Points on a hilly landscape, in no order, each with its height.
From any point a ball rolls to the lowest of the 2 points nearest to it. It stops when none of these is lower. Distance is the straight distance between rows; heights are no part of it.
Q_450: [109  74 109 172 130 141  77 157 173 131  88 124 107 123 123  69  96 130
 115 142]  height 135
Q_892: [105 121 119 170 153  58  91 128 130 140  80 162 127 166 124 142 136 181
  98 170]  height 357
Q_22: [130 143 147 125  82 196 162 156 115 134 109  63 121 134 139 139  84 141
 154 113]  height 171
Q_926: [108 125 173 105 122 104 141  72 112 158 199 175 122 104 144 145 125  64
 115 146]  height 364
Q_775: [ 97 135 126  90 155 132 146 112 105 118 124  79 119 110 116 135 120  83
 198 133]  height 120
Q_331: [ 96 107 136  92 149 206 113 151  67 111 113 151 122 162 104 136 133 160
 144 132]  height 161
Q_36: [ 95 111  60 142 172 112 149 176 139 103 102 110 138 129 122 131  86 110
  77  98]  height 367
Q_806: [ 75 104 193 101 141 120 128 121  92 164 124 136 127 143  95 115 119  90
 116 140]  height 463
Q_3: [105 139 119 118 158 189 209 177 150 123 129 119 136 111 164 137 136 132
 150 102]  height 196
Q_26: [ 83  90 103 126 151 123 105 143 107  93  96 117 136 148  73 133  94 118
  58 107]  height 419
Q_477: [110  97 165 142  68 156  71 101 133 153  79 107 102 130 122 169 101 177
 134 115]  height 314
Q_799: [119 133  61 131 170 122 118 133 131 123 115 149 121 137 157 141 193 162
 154 107]  height 400
Q_206: [166 136  70 117 141 109 105 126 151 102 100 104 115 114  95 168 105 164
 126 175]  height 375
Q_413: [110 136 177  79 100 134 124 100 164 107 125 105 123  86 117 144 142 103
 185 178]  height 760
Q_131: [158 128 115 160 126  94 138 117  84 130 137 121 143 124 137 119 134 106
 155  40]  height 256
Q_822: [123 160 131  78 164 164 157 134  93 131 146 121 129 138 104 164  92 140
 138 144]  height 568
Q_739: [136 123 103 151 148 136 176 170 184 130  93 113 127  99 146 117 124 138
 125  98]  height 248
Q_17: [100  94 193 139 132 161 152 141 154 113  65 122 130 135  70 123 118 154
  85 110]  height 294
Q_679: [149 125 136  90  98 132 132 119 180  92 174 112 147  94 102 165 109 109
 117 120]  height 697
Q_294: [ 99  88 201 127 116 122 120 116 121 124 100 137 139 132  65 124  85 110
  93 103]  height 395
Q_50: [166 135 107 121 106 151 125 171  94 128  88  99 131 134 212 106 124 138
 134  61]  height 164
Q_618: [130 132 154  73 108 122 106 100 148 104 134 106 126 104  80 163 109 113
 127 172]  height 733
Q_840: [122 138 133 116 117 111  95  95  52 128 136 131 141 174 114 147 154 150
 188 103]  height 198
Q_75: [ 90 137 143 152 152  73 178 104 182  85 144 165 156  97 139 152 101  81
  62 132]  height 363
Q_393: [178 160  71 121  82 120 122 109 133 114 186  89 130 105 168 152 129 118
 180 137]  height 195
Q_116: [132 127 107 138 128 132 159 129 147 161 181 119 113  91 180 121 122  91
 155 124]  height 840
Q_515: [177 117 145 123  62 144  88 131  97 139 147 117 126 126 118 156  77 146
 136 123]  height 782
Q_861: [119 131 140  98 119 179 167 159  83 132 165 142 148 148 139 151 106 127
 136  99]  height 593
Q_523: [142 103 120 147 114  97  81 106 147 117  68 109 101 110  93 144 100 158
 143 180]  height 451
Q_707: [186 135 152 186 113 149 154 146 153 141 122 142 140 108 162  74 129 142
 144  83]  height 362
Q_931: [ 90 118 119 133 163 113 178 163 175 109 117 143 148 110 123 153  74 106
  76 123]  height 319
Q_159: [ 91 127  99 109 156 140 119 137 161 126  83 115 119 144 124 157 167 172
 132 110]  height 374
Q_904: [105 140 167  98 117 113 125 102 155 101 142 185 141  90 108  98 185  55
  80 141]  height 76
Q_918: [126 121 148 111 112 152 154 123  87 126 197 190 154 136 140 176 118 114
 102  76]  height 619
Q_182: [135 135 158 127 124 140 137 140 118 148 124  94 145 181  90 114 177 170
 108  96]  height 175
Q_542: [165 139 103 119  97 142 135 144  96 127 156  38 126 115 118 119  76  89
 162 107]  height 193
Q_858: [100 144 145  65 155 129 129  97  94 132 176 183 127 109 126 155 144  84
 129 180]  height 399
Q_986: [ 77 127 140 114 166  64 106  95  95 109 118 193 135 115 121 106 152  64
 113 184]  height 113
Q_490: [114 139 165 135 152 115 156  84 139 110 162 170 115 116 133  87 214  68
  95 147]  height 130
Q_821: [103 186 102  95 138 130 133  96  61  92 163 130 154 190 128 142 158 145
 179  64]  height 170
Q_249: [197 164  96 173 103 121 143 107 159 121 164 112 115 102 187 118 169 143
 165 128]  height 247
Q_208: [ 81  81 143 161 153 122 101 148 107 141  65 153 111 159 106 108 121 158
 104 157]  height 301
Q_752: [113 148 149  65 135 137 101 112 131 103 133 140 147 165  76 139 202 148
 100 131]  height 306
Q_541: [155 137 164 139  61 183 167 164 160  99 129  91 152 143 131 112 127 159
 146  87]  height 71
Q_558: [152 113 147 107 106 136 137 127 141 105 192 155 159 124  96 145 129 116
  75  83]  height 657
Q_774: [181 132 171 133  67 138 128 118 155 121 167 128 143 105 115 149  91 139
 146 135]  height 742
Q_776: [197 162 116 137 133 101 166 141 110 162 135 158 140 124 136 163  83 155
  71 134]  height 528
Q_176: [127  96 116 125 124 123 115 127 112 121 140  83 117  96 113 106 100  73
 178 116]  height 154
Q_559: [147 161 114 131 157  66 137 100 168  89 144 145 146 132  94 140 160 134
  76 205]  height 262
Q_908: [169 141  75 151 155  83 140 126 164 114 123 137 129 116 124 139 142 152
 113 168]  height 313
Q_837: [109 109  96  98 134 178  79 141  92 133 113 118  95 139 123 143 134 159
 162 166]  height 112
Q_549: [118 136 200 138 111 147 180  76  93 121 198 174 119 118 165 133 144  82
 161 142]  height 401
Q_192: [222 173 115 129  99 124 145 141 125 150 152 129 137 113 182 153 112 161
  93 118]  height 473
Q_593: [103  89 117 143 138 100  97 111 162 125 103 162 109  95 148 126 147 130
 176 155]  height 179
Q_958: [201 131 151 190 140 100 143 149 114 151  81 174 139 120 139  87  81 154
  93 114]  height 447
Q_195: [115  98 160 157  86 143  79 134 156 180  82 134 105 129 163 123 115 167
 154  97]  height 257
Q_461: [138 140 124 128 148 130 148 139 100 164  99 108 117 133 126 149  99 146
 140 138]  height 540
Q_808: [108 122 127 105 159  99 109 106 107 122 148 146 124 130 110  72 200  79
 134 165]  height 159
Q_507: [176 129  73 141 118  72  74 120 122 153 156 103 120 145 107 115 147 138
 114 140]  height 309
Q_656: [ 96 152 141 118 151  84 143 118 163 132 160 148 135 112 137  95 145  76
  82 228]  height 190
Q_268: [ 85 185 149  94 129  94 153 118 153 116 144 157 142  97 119 102 161  35
  60 181]  height 142
Q_120: [126 128 162  99 119 154 109 124 144 126 126  78 126 166  66  97 195 144
 107 155]  height 250
Q_777: [ 60  95 127 109 150  78  92 106 133 117 108 153 120 102 133 121 132  71
 146 157]  height 148
Q_405: [185 131 156 161 142 119 166 162 106 160 117 172 137 131 109 120  70 155
  76 170]  height 516
Q_919: [182 153 140 191  86 155 137 120 150 153 159 151 118 124 221  76 159 141
 163 122]  height 302
Q_9: [ 72 139 167  85 156 202 193 153 122  94 122 133 142 132 135 112 160 116
 176 124]  height 165
Q_609: [ 86  99 137 200 149 105 115 151 145 129  64  99 119 141 118  84  78 135
 100 158]  height 223
Q_883: [139 145  62  92 106 150  88 131 117 119 151  86 112 131 148 152 132 141
 184 144]  height 156
Q_930: [127 121 110 118  89 133  99 144 126 192 169 112 117 114 185 148  94 115
 147 110]  height 827
Q_695: [ 75 132 130  84 194 160 147 125 100 105 101 129 121 126 117 120 151 111
 188 136]  height 141
Q_279: [ 77 107 121 118 118 147 110 133 171 180 107  69  88 119 152 150 116 133
 141 148]  height 789
Q_70: [138 116 136 151 143  78 148  85 116 121 161 145 141 115 110 117 140  87
 130 104]  height 307
Q_506: [ 91 136 156 112 116 123 141 116 204 155 112  72 114 110 136 144 150 130
 170 149]  height 776
Q_592: [131 122 142 188 144 114 138 166 170 168  78 181 131 128 165 101  88 165
  86 133]  height 368
Q_581: [160 147  95 143 103 130 150 132  96 111 134 129 139 118 195 137 133 125
 168  66]  height 213
Q_754: [ 63 117 137 101 162  75  96 108  80 166 111 126 124 168  97 139 120 105
 105 140]  height 491
Q_827: [127 126 106 171 153 128 163 167 202 157 113 155 119 117 174 109 156 160
  98 130]  height 303
Q_917: [217 152 131 162 107 154 169 148 112 138 165 141 143 109 186  93 108 119
 103  77]  height 417
Q_901: [169 135 144 145 120 126 119 125 103 131  73 102 114 132 106 141 127 182
 171 152]  height 530
Q_212: [113 156  94 107 101 147 126 131  86 109 124  83 150 182 134 148 141 151
 156  32]  height 146
Q_361: [150 131 109 134  95 155 116 158 114 144 122  75 133 160 137 110 154 156
 119  54]  height 86
Q_675: [124 118 159 130 113 202 164 173 168 112  88  99 129 136 109 133 136 180
 110  95]  height 186
Q_196: [149 154 174 151  80 159 196 100 115  88 176 151 143 137 156 119 154 128
 178 149]  height 427
Q_948: [104 171 147  67 142 167 112 115 129 117 125 131 128 181 102 166 179 204
 138 152]  height 340
Q_397: [156 132  74 172 166  93 135 108 118 128 140 172 109 119 165 130 174 137
 123 132]  height 366
Q_998: [127 146 121 172 153  61 133  97 182  86 152 144 137 116 126  83 161  98
  88 198]  height 227
Q_791: [137 102 100 113  99 132  75 142 111 180 154 104 102 123 128 148  65 123
 106 150]  height 811
Q_913: [131  92 106 150 101 127  68 136 132 149 104 154 105 106 183 129 130 147
 174 104]  height 215
Q_699: [119 112  69  91 173 153 112 154  86 106 139 133 132 160  73 136 117 127
  77 103]  height 410
Q_730: [128 135 124 110 129 221 146 171 103 104  85 119 128 161 119 147 121 189
 124 100]  height 231
Q_460: [ 89 125 110 139 175  93 121 120  75 175  87  77 102 160 102 121 101 118
 135 154]  height 511
Q_818: [125  98 124 173 127  97 113 105 185 119 144 153 136  99 134  97 106  89
 125  83]  height 279
Q_235: [151 115  79  91 140 115  77 125 107 111 162 104 131 153  68 134 124 121
  90 152]  height 369
Q_419: [164 113  99 132 123  81  70 100  66 135 137 129 126 143 101 136 144 135
 162 118]  height 246
Q_532: [154  97 115 195 125 120  69 128 189 142 110 158 135 122 136  57  89 117
 136 106]  height 214

Where does a ball stop that starts at each point below?
Q_405 | Q_775
Q_699 | Q_361
Q_776 | Q_837

Call two points neighbours if one is among the 2 nearest of the other. Go from one point of each pair to the other, from neighbour to neighbour, staying as low as possible. Name the highest point that can't be avoided.
Q_837, Q_541 | Q_730
Q_986, Q_904 | Q_808
Q_926, Q_986 | Q_858
Q_541, Q_775 | Q_542
Q_361, Q_450 | Q_70
